A landscape with many peaks, sampled at points; each row gives a point and its height.
From any point a climber steps to the highest of the 2 points nearest to it. It stops when none of these is higher. Distance is the straight distance between rows; heights are no part of it.
zamor h=24.4: [102 109 108 126 158  76 101 167 125  89 178 115 162  98 127  96 153 122
 157 121 129 106 131  95]
miz h=6.5: [ 98  80 182 133 131  58 142 132 161 153 130 123  91 104 106 136 108 136
 162 145  89  68 101 103]
kiga h=13.2: [120 159  73 178 103 163 108 113  96 127 129 132 172 143 184 125 116 154
 138  83 176 119 161 153]
Dovi h=25.8: [105 149 146 116 178  95 129 179 167 101 161 115 130 102 113 118 148 131
 125 160 132 104 130  81]
Tagos h=36.8: [129 169 162  97 164 129 128 139 166 130 127 127 135 194 153 144 135 103
  91 156 129 133 102  95]
rimag h=10.5: [106 139  82 164 111 146  99 131 129 128 104  84 164 130 171 142 141 132
 143  96 101 156 220 143]
Gaf h=30.2: [115 198 145 122 159 121 147 138 139 129 105  91 170 146 142 139 152 113
  94 117 113 124 162 127]
zopa h=27.5: [187 142 143 156 135 142 113 115 165 141  97  88 108 122 132 155 161  88
 115 154 118 162 184 104]
nuvav h=22.9: [144 148 140 108  91 148  97 100 124 144  72  94  88 167 161 157 149 120
 121 107  97 157 176 197]
rem h=43.9: [139  87 139 197 101 105 100  91 154 144  82 130  95  89 106 123 139 127
 181 126 164  86 150 159]
lenop h=29.8: [100 121  86 176 120 133 101 108  82  98 178 169 137  83 143 100 136 115
 143  93 145  73 127 115]
sopop h=27.3: [108 176 129 123 109 105 121 145 103 148 113  89 166 157 166 133 145 137
 117 101 131 138 149 181]
vuna h=22.8: [150 135 110 163 100 103 125 109 114 118 129 133 166 139 104 148 126 144
  94  98 127 100 125 139]
sis h=29.9: [142 151 159 116 123 103 102 106 136 101 138 137 134 118  85 101 161  98
 110 167  80  83 107  92]
lam h=18.2: [126  97 117 153  86  92  96 169 106 121 143 149 157 114 150  89 152 135
 123 141 155  91  98 164]
mide h=17.4: [151 146 131 118 108 137 143 102 122 104 125 134 114 184 119 157 125 163
 117 107 167 149 153 175]
Lelu h=37.7: [120 127 131  88 142 128 143 148 152  67 163 148 120 165  94 116 137 161
 137 183 138 136 106 122]
sot h=27.7: [114 174 136 115 168 112 144 156 145 127 140 108 170 109 117 133 127  92
  86 139 107 131 148  67]
nufu h=23.9: [177 119 127 177 107 124 126 156  99 102 161  93 112 102 201 127 164 127
 158 149 160 112 170 112]
pupe h=46.3: [ 76 144 143  99 114 138 159  78 114 138 116 118 116 162  84 150 126 161
 162 113 116 143  78 135]
liki h=7.5: [111  93 152 134 156  61 117 128 151 125 158 125 118 130 128 138 130 106
 142 152  74  83 120  85]
Tazam h=11.5: [117  86 148 159 140 136  84  97 161 162  90 118 132 167 104 127 107 185
 169  40 156 106 120 167]
tofim h=36.3: [131  66 141 163 132 126  91 111 187 152  17  95  81 105 137 128 137 152
 188  77 176 124 159 199]
liben h=14.7: [151 134  96 175 105 170  66 126  89 160 135 133 141 138 217 113 106 153
 139  85 192  97 130 144]
tize h=14.5: [123  70 143 114 100 126 149 109 120 130 132 154 108 192 113 151  96 186
 124  82 171 126  67 170]
zud h=46.4: [194 143 105  98 136 148 135 122  93 102 169 156 118 155 166 120 110  82
 115 190  83 149 123  86]
likit h=19.2: [116 104 129 151 127 140 122 117 120 174  87 115  90 131 148 155 123 135
 144  55 142 149 150 210]
fepun h=33.7: [ 81 121  76 147 125 134 118 135  94 100 188 173 125 130 138 109 113 143
 172 136 152 113 127 146]
Veduk h=20.4: [171 169 101  78 145 168 136 164 112  94 159 119 160 101 189  97 130  95
 102 179  93 130  97  33]
lemut h=22.4: [180 111 158 149  95 100 113 151 136 107 142 111  97 151 198 135 158 127
 131 183 170 121 175 130]
Vute h=31.4: [111 113  58 106 125 110 139 108  98  59 159 185 189 143  97  95 121 148
 145 124 135 109  96 144]
vut h=60.0: [108 192 127 105 117 171 155 149 159 158 106 128 131 140 108 154  97 127
  89 173 131 178 162 128]
sikep h=44.4: [136 128 129 121 159 103 156 169 106 151 145 108 108 123 136 155 128 123
 120 120 150 173 129 152]
bori h=51.2: [142  83 144 194 118 155  87  94 152 175  72 159 113  93  94  97 123 152
 162  97 193  82 124 171]
Bug h=11.7: [104 125  80 185  90 171  69 128 120 154  99 112 156 129 188 125 121 137
 148  91 146 140 197 174]
lefoz h=70.3: [ 97 181 138  74 135 183 197 117 164 153  68 137 156 149  92 157  74 137
 104 148 114 179 162 145]
domis h=39.8: [148 161 124  91 109 114 118 127 118 139 151 151 136 145  85 129  77 130
 120 169  84 128 110 117]
baget h=25.3: [162 113  87 161 111 116 118  97  78 120 132 140 194 123 107 107 134 114
 116  64 148 119 118 139]
zosag h=40.5: [ 97 102 126 157 137 167  77 123 118 193 128 150 101 127 135 111  82 155
 187  89 178 128 140 185]
fuf h=37.4: [133  74 114 173 176 170  69 112 120 191 124 170  96 121 140 109  97 140
 174  91 203 109 109 144]
ril h=29.6: [159 107  82  83 165 140 140 152 126  34 173 118 144  72 157  82 169 105
  91 159  88 124 123  52]
Popam h=33.9: [140 101 122 167 123  93 114 131  89 136 127 115 134  56 126 110 164  85
 142  90 150 113 130 137]
fina h=41.9: [164 142 115  80 152 162 114 123 150  95 155 174  84 182 163 126 106 103
 105 198  90 146  76  84]
tezas h=22.6: [110 194 143  61 107 148 122 103 128 145  98 115 139 217 162 149 116  98
 115 152 120 178 145 155]
lesu h=50.7: [168 145  94  91 114 135 147 152  74 115 167 140 157 158 171 125 101 112
 122 198 124 174 145 112]
kika h=33.2: [119 145 152 117 106  87 111 125 104 105 142 127 144  65  83  91 165  87
 111 136 108  87 130 110]
tigil h=17.8: [100 108 165 136 122 103 130 136 149 161  97 105 101 155 146 156 130 155
 126  79 170 124 133 194]
dag h=2.5: [116 145 142 143 103 121  90 141 174 168  96  98 109 126 126 150  80 163
 134 114  78 126 197 167]
Bop h=59.3: [129 100 124 132 139  83 125 113 111 110 146 134 108 118 111 130 148 136
 121  96 109  90  56 134]
rufat h=42.1: [126  80 168 101 155  99 154 164 138 167 135 109  93 144 108 154 109 139
 139 129 134 171 103 134]
gabib h=33.8: [154 157 102 121 131 137 129 154 107  76 155 104 128 100 150 120 186 130
 116 156 160 145 112  97]
Foge h=30.1: [158 181 179 141 162 155 121 109 191 138  69 108 126 131 117 124 158  66
 107 138  97 133 173 107]
Kekas h=14.6: [106 114 128 158 137  81 109 153 138 124 136 106 113 121 182 147 157 142
 137 107 172  90 108 139]
duv h=40.6: [ 82 125  81 118  97 137 140  99 108 130 117 136 153 145  85 146 139 144
 140 116 162 165  79 143]
nusa h=39.3: [131  99 167 163 126 109 130 102 165 156  61  96  78 101 103 137 141 139
 189 106 132 115 168 183]
Fezis h=25.0: [134 194 134  86  98 130 112 107 108 137  87  87 142 193 174 145 139 123
 114 105 113 154 160 185]
puv h=5.3: [ 92  96 211 142 130 117 179 124 162 152 132 136  74  96  94 131 107 159
 174 165  99  97 140  99]
kezo h=27.1: [197 151 136 114 123 143 139 128  76 100 162 118 126  71 156  97 157  60
 112 164  89 118 145  64]
nev h=36.7: [110 129  89 144 105 134 124 127  98 124 140 118 133 114 122 136 175 123
 130 122 171 160 103 131]
tirad h=41.3: [115 157 158  86 169 148 175 160 151 104 143 161 129 150  85 104 137 117
 122 192 137 146 122 114]
finem h=18.5: [156 117 136  98 135 119 134 171 105 112 162 156  89 101 170  94 153  91
 110 210  94 124 118 128]
viri h=41.0: [ 96 136 165 126 134 110 165 119 138 154 101 106 131 104  74 146 140 126
 114 102  98 121 129 138]
tel h=15.9: [146 105 155  90 105 121 164 127 131 103 147 155  90 200 117 154 116 169
 103 135 165 140 111 157]
vefit h=26.2: [130 171 158 101 156 145 136 127 162 110 121 161 123 121  98 109 143  82
  78 166  99 107  64  72]
Zuzi h=49.5: [122 107 193 101 119 153 168 108 146 157  86  96 127 158  66 137 105 195
 157 105 105 177 132 139]
Ribo h=16.1: [158 116 101 183  75 135  72 155  85 146 139 127 155  84 187  92 134 140
 134 118 172  83 105 131]
dib h=39.7: [123 134 191  82 177 118 151 156 163 162 121 110 113 176 124 145 121 116
 115 141 131 158 112 123]
sanun h=19.0: [140 148  91 130  87 169 128  97 121 124  83 114 115 151 126 164 126 162
 107  79 170 176 158 189]
Paf h=37.9: [131 162 104  42 143 132 146 124 127  96 141 170 128 174 150 130 110 116
 103 189 104 140  53 113]
dav h=37.0: [ 76 115 142 145 124  98 135 120 114 136 127 119 135  60  78 120 158 100
 129  92 133 103 119 124]
vetu h=31.5: [138 129 112 148 121 108 132 131  52 147 156 114 143  70 149 119 134  77
 141  87 111 136 165 136]
tal h=20.5: [150 122 147 154  83  85 111 142 119 136 126 145 134 138 117 128 129 152
 100 128 147  92 113 181]
mok h=28.2: [124  90  69 149 119 134 110 115  85 107 143 186 189 138 113  88 124 133
 133  97 165 111  90 144]
kop h=25.2: [161 134 150 118 169 126 130 132 123 123 145 124  99  83 128 116 154  47
 119 170 103 133 126  63]
duvem h=31.3: [133  40 109 191 144  95 120 132 113 132 136 153 136  93 143 109 143  99
 147  94 173  95 122 135]
fozu h=37.2: [107 107 124 153 115 121  88 126 131 141 163 139  97 140 119 129 112 164
 182 117 159 120 125 155]
lupal h=23.1: [147 146  98 104 119 137 143 147 140  93 140 156 139 104 132 119 139 108
  45 184  96 114  84  70]
Nopi h=29.3: [156 139 131 147 100 121 128 127  71 134 162 114 123  56 140 118 137  65
 122 144 102 129 191  91]
Desog h=20.9: [128 141 103 136 119 156 105 107 120 138  71 106 108 126 117 148 133 142
 143  66  96 159 171 206]
Vumim h=12.8: [108 119 112 137 121 134 107  92 124 158 111 137 148 176 108 137  81 177
 144  55 160 119  83 164]
gutem h=10.3: [ 92  69 156 160 119 163 127 104 175 146  48 105 143 149  92 130 119 201
 154  49 136 134 153 168]
zizal h=45.1: [122 128 159 117 143 139 152 110 167 144  80  99 143 153  66 143 127 139
 121 111  96 161 166 138]
dena h=47.6: [138 109 113 115 134  93 152 165  93 131 159 132 158 141 134 136 121 109
 106 151 122 161 119 123]
Mamo h=67.0: [ 98  89  93 110 133 101 154 112 120  93 146 155 144 121  86 130 124 161
 112  90 104  99  43 110]
faru h=23.3: [160 174 153 135 193 165 137 148 133 125 153 129 115 127 187 118 147  50
 130 162 114 141 138  54]
dilal h=21.6: [133 170 124 115 147 141 133 168 117 102 174 111 134 122 206 123 150  99
 117 181 103 115 128  52]
fubug h=8.4: [118 127 120 146 123  91  97 107 130 130 150  94 141 128 128 150 144  99
 134 123  87 116 136  77]
Gizep h=52.2: [113 175 176 126 152 182 166 149 179 164 112 154 112 126 106 133  99  90
  97 171 117 147 151 103]
Ropaf h=46.1: [108 143 166 115 130 164 171 145 162 140 131 147 127 107  46 118 116 119
 112 186 127 146 142  94]
dep h=16.2: [100  85 151 167 128  84  94 143 157 179  92 117 107 125 169 132 120 151
 152  85 200  85 100 173]
Didul h=20.3: [156 129 165 116 122 120 121 158 138 121 142 141  95 150 163 121 158  94
 113 210 133 135 132 126]
zegu h=33.5: [141 196 180 131 182 141 130 130 181 145  93 115 148 172 165 131 151  81
  89 130 112 120 136 105]
kodu h=59.6: [129 150 198  80 156 195 196 128 184 162  85 132 121 169  85 142  79 150
 112 143 132 193 142 110]
nar h=4.2: [ 83 133 211 117 138 152 166 129 171 185 111 119  93 108  87 133  96 138
 159 157  75 133 153 105]
Luned h=11.4: [ 96 146  74 142 153 160 106 104 134 150 104 127 145 148 123 147  80 176
 156  39 159 140 140 166]
Nep h=43.8: [170 188 129 126 111 121 115 127 100 134 154 123 133 123 117 128 103 127
 122 140  95 128 163 135]
ribi h=44.7: [102  83 142 185 135 174 105 109 168 185  80 136  83  89 116 122  93 177
 184  71 173 108 152 172]
sika h=29.2: [128  67  74 147 116 106 108 128 113  68 175 158 117  72 140  97 145 122
 123 126 105  89 113 107]
gibur h=52.3: [ 95 120 137 102 124 115 128 102 117 123 133 119  76 158 117 152 162 150
 143 114 138 128  49 145]
vamo h=54.1: [ 98 134 204  70 112 174 184 119 160 166  88 106 113 164  96 145  84 192
 129 136 124 191 108 109]
bepa h=40.7: [ 98 122 121 110 130 130 161 104 130 126 125 119 184 175  62 136 118 135
 152 138 123 175 158 134]
Peseb h=25.6: [185 126 129 183  96 131 123 126 118 132 109  83 118  97 167 146 166 108
 124 134 134 140 192 130]
nutef h=34.3: [119  38 108 181 153 126  96 136 126 163 141 176 117 101 130 112  92 136
 153 102 173  91 101 130]
mek h=3.2: [ 84 124 167 147 109 136 124 128 182 172 101  98  94 103  89 146  93 172
 156 132  96 132 169 140]
lomi h=34.7: [110  90  78  78 127 116 147 122 134  66 160 172 156 163  93 116 106 168
 146 166 112 142  89 135]
gopu h=9.5: [117 157  78 156 112 138 104 106 130 117 137  92 155 133 131 155 136 131
 132 118 122 149 175  98]
fuve h=36.0: [104 162 118  75 115 122 147  96 112 132 137 148 127 152  95 148 107 124
 118 151  83 130  58 117]
bonu h=48.0: [208 153 107 111 133 101 138 153  66 112 177 122 156  97 135 111 105 123
 114 116 101 123 133 110]
bamaz h=31.6: [161  91  94 130 141 111 128 161 123  54 159 119 105  59 164  99 187 125
 110 153 129 109 107  95]
befe h=20.6: [100 120  95 127  93 109 149 141 125  95 149 160 149 121 126 137 138 128
  64 160 101  97  96 104]
Fomi h=28.0: [133 125  36  68 138 147 136 141 116  33 176 131 152  91 170  85 137 136
 112 170  87 136 109  75]
Gorug h=59.0: [139 106  68  89 155 101 178 115 100  75 153 158 146 114 100 141 110 125
  92 112  99 129  74 105]
leb h=52.8: [162 145  95 103 141 109 176 125  88  98 158 156 163 117 114 135 110  96
  88 136  97 137 126  96]

Call two points neighbours if one is among the 2 nearest of the other. Go from one point of each pair to the other, from neighbour to neighbour, staying as high as possible. Name the lowest point that can't be avoided.
zosag and lefoz | duvem
lefoz and Mamo | duv
lesu and Mamo | dena

Write out the way that a climber takes from each point below.
mek | nar puv miz liki fubug gopu rimag Bug kiga liben Ribo lam tal vuna baget mok Vute lomi Lelu tirad Ropaf Gizep vut lefoz
nufu | Peseb zopa Foge zegu Tagos dib rufat sikep dena leb Gorug Mamo
gabib | nev duv pupe gibur Bop Mamo
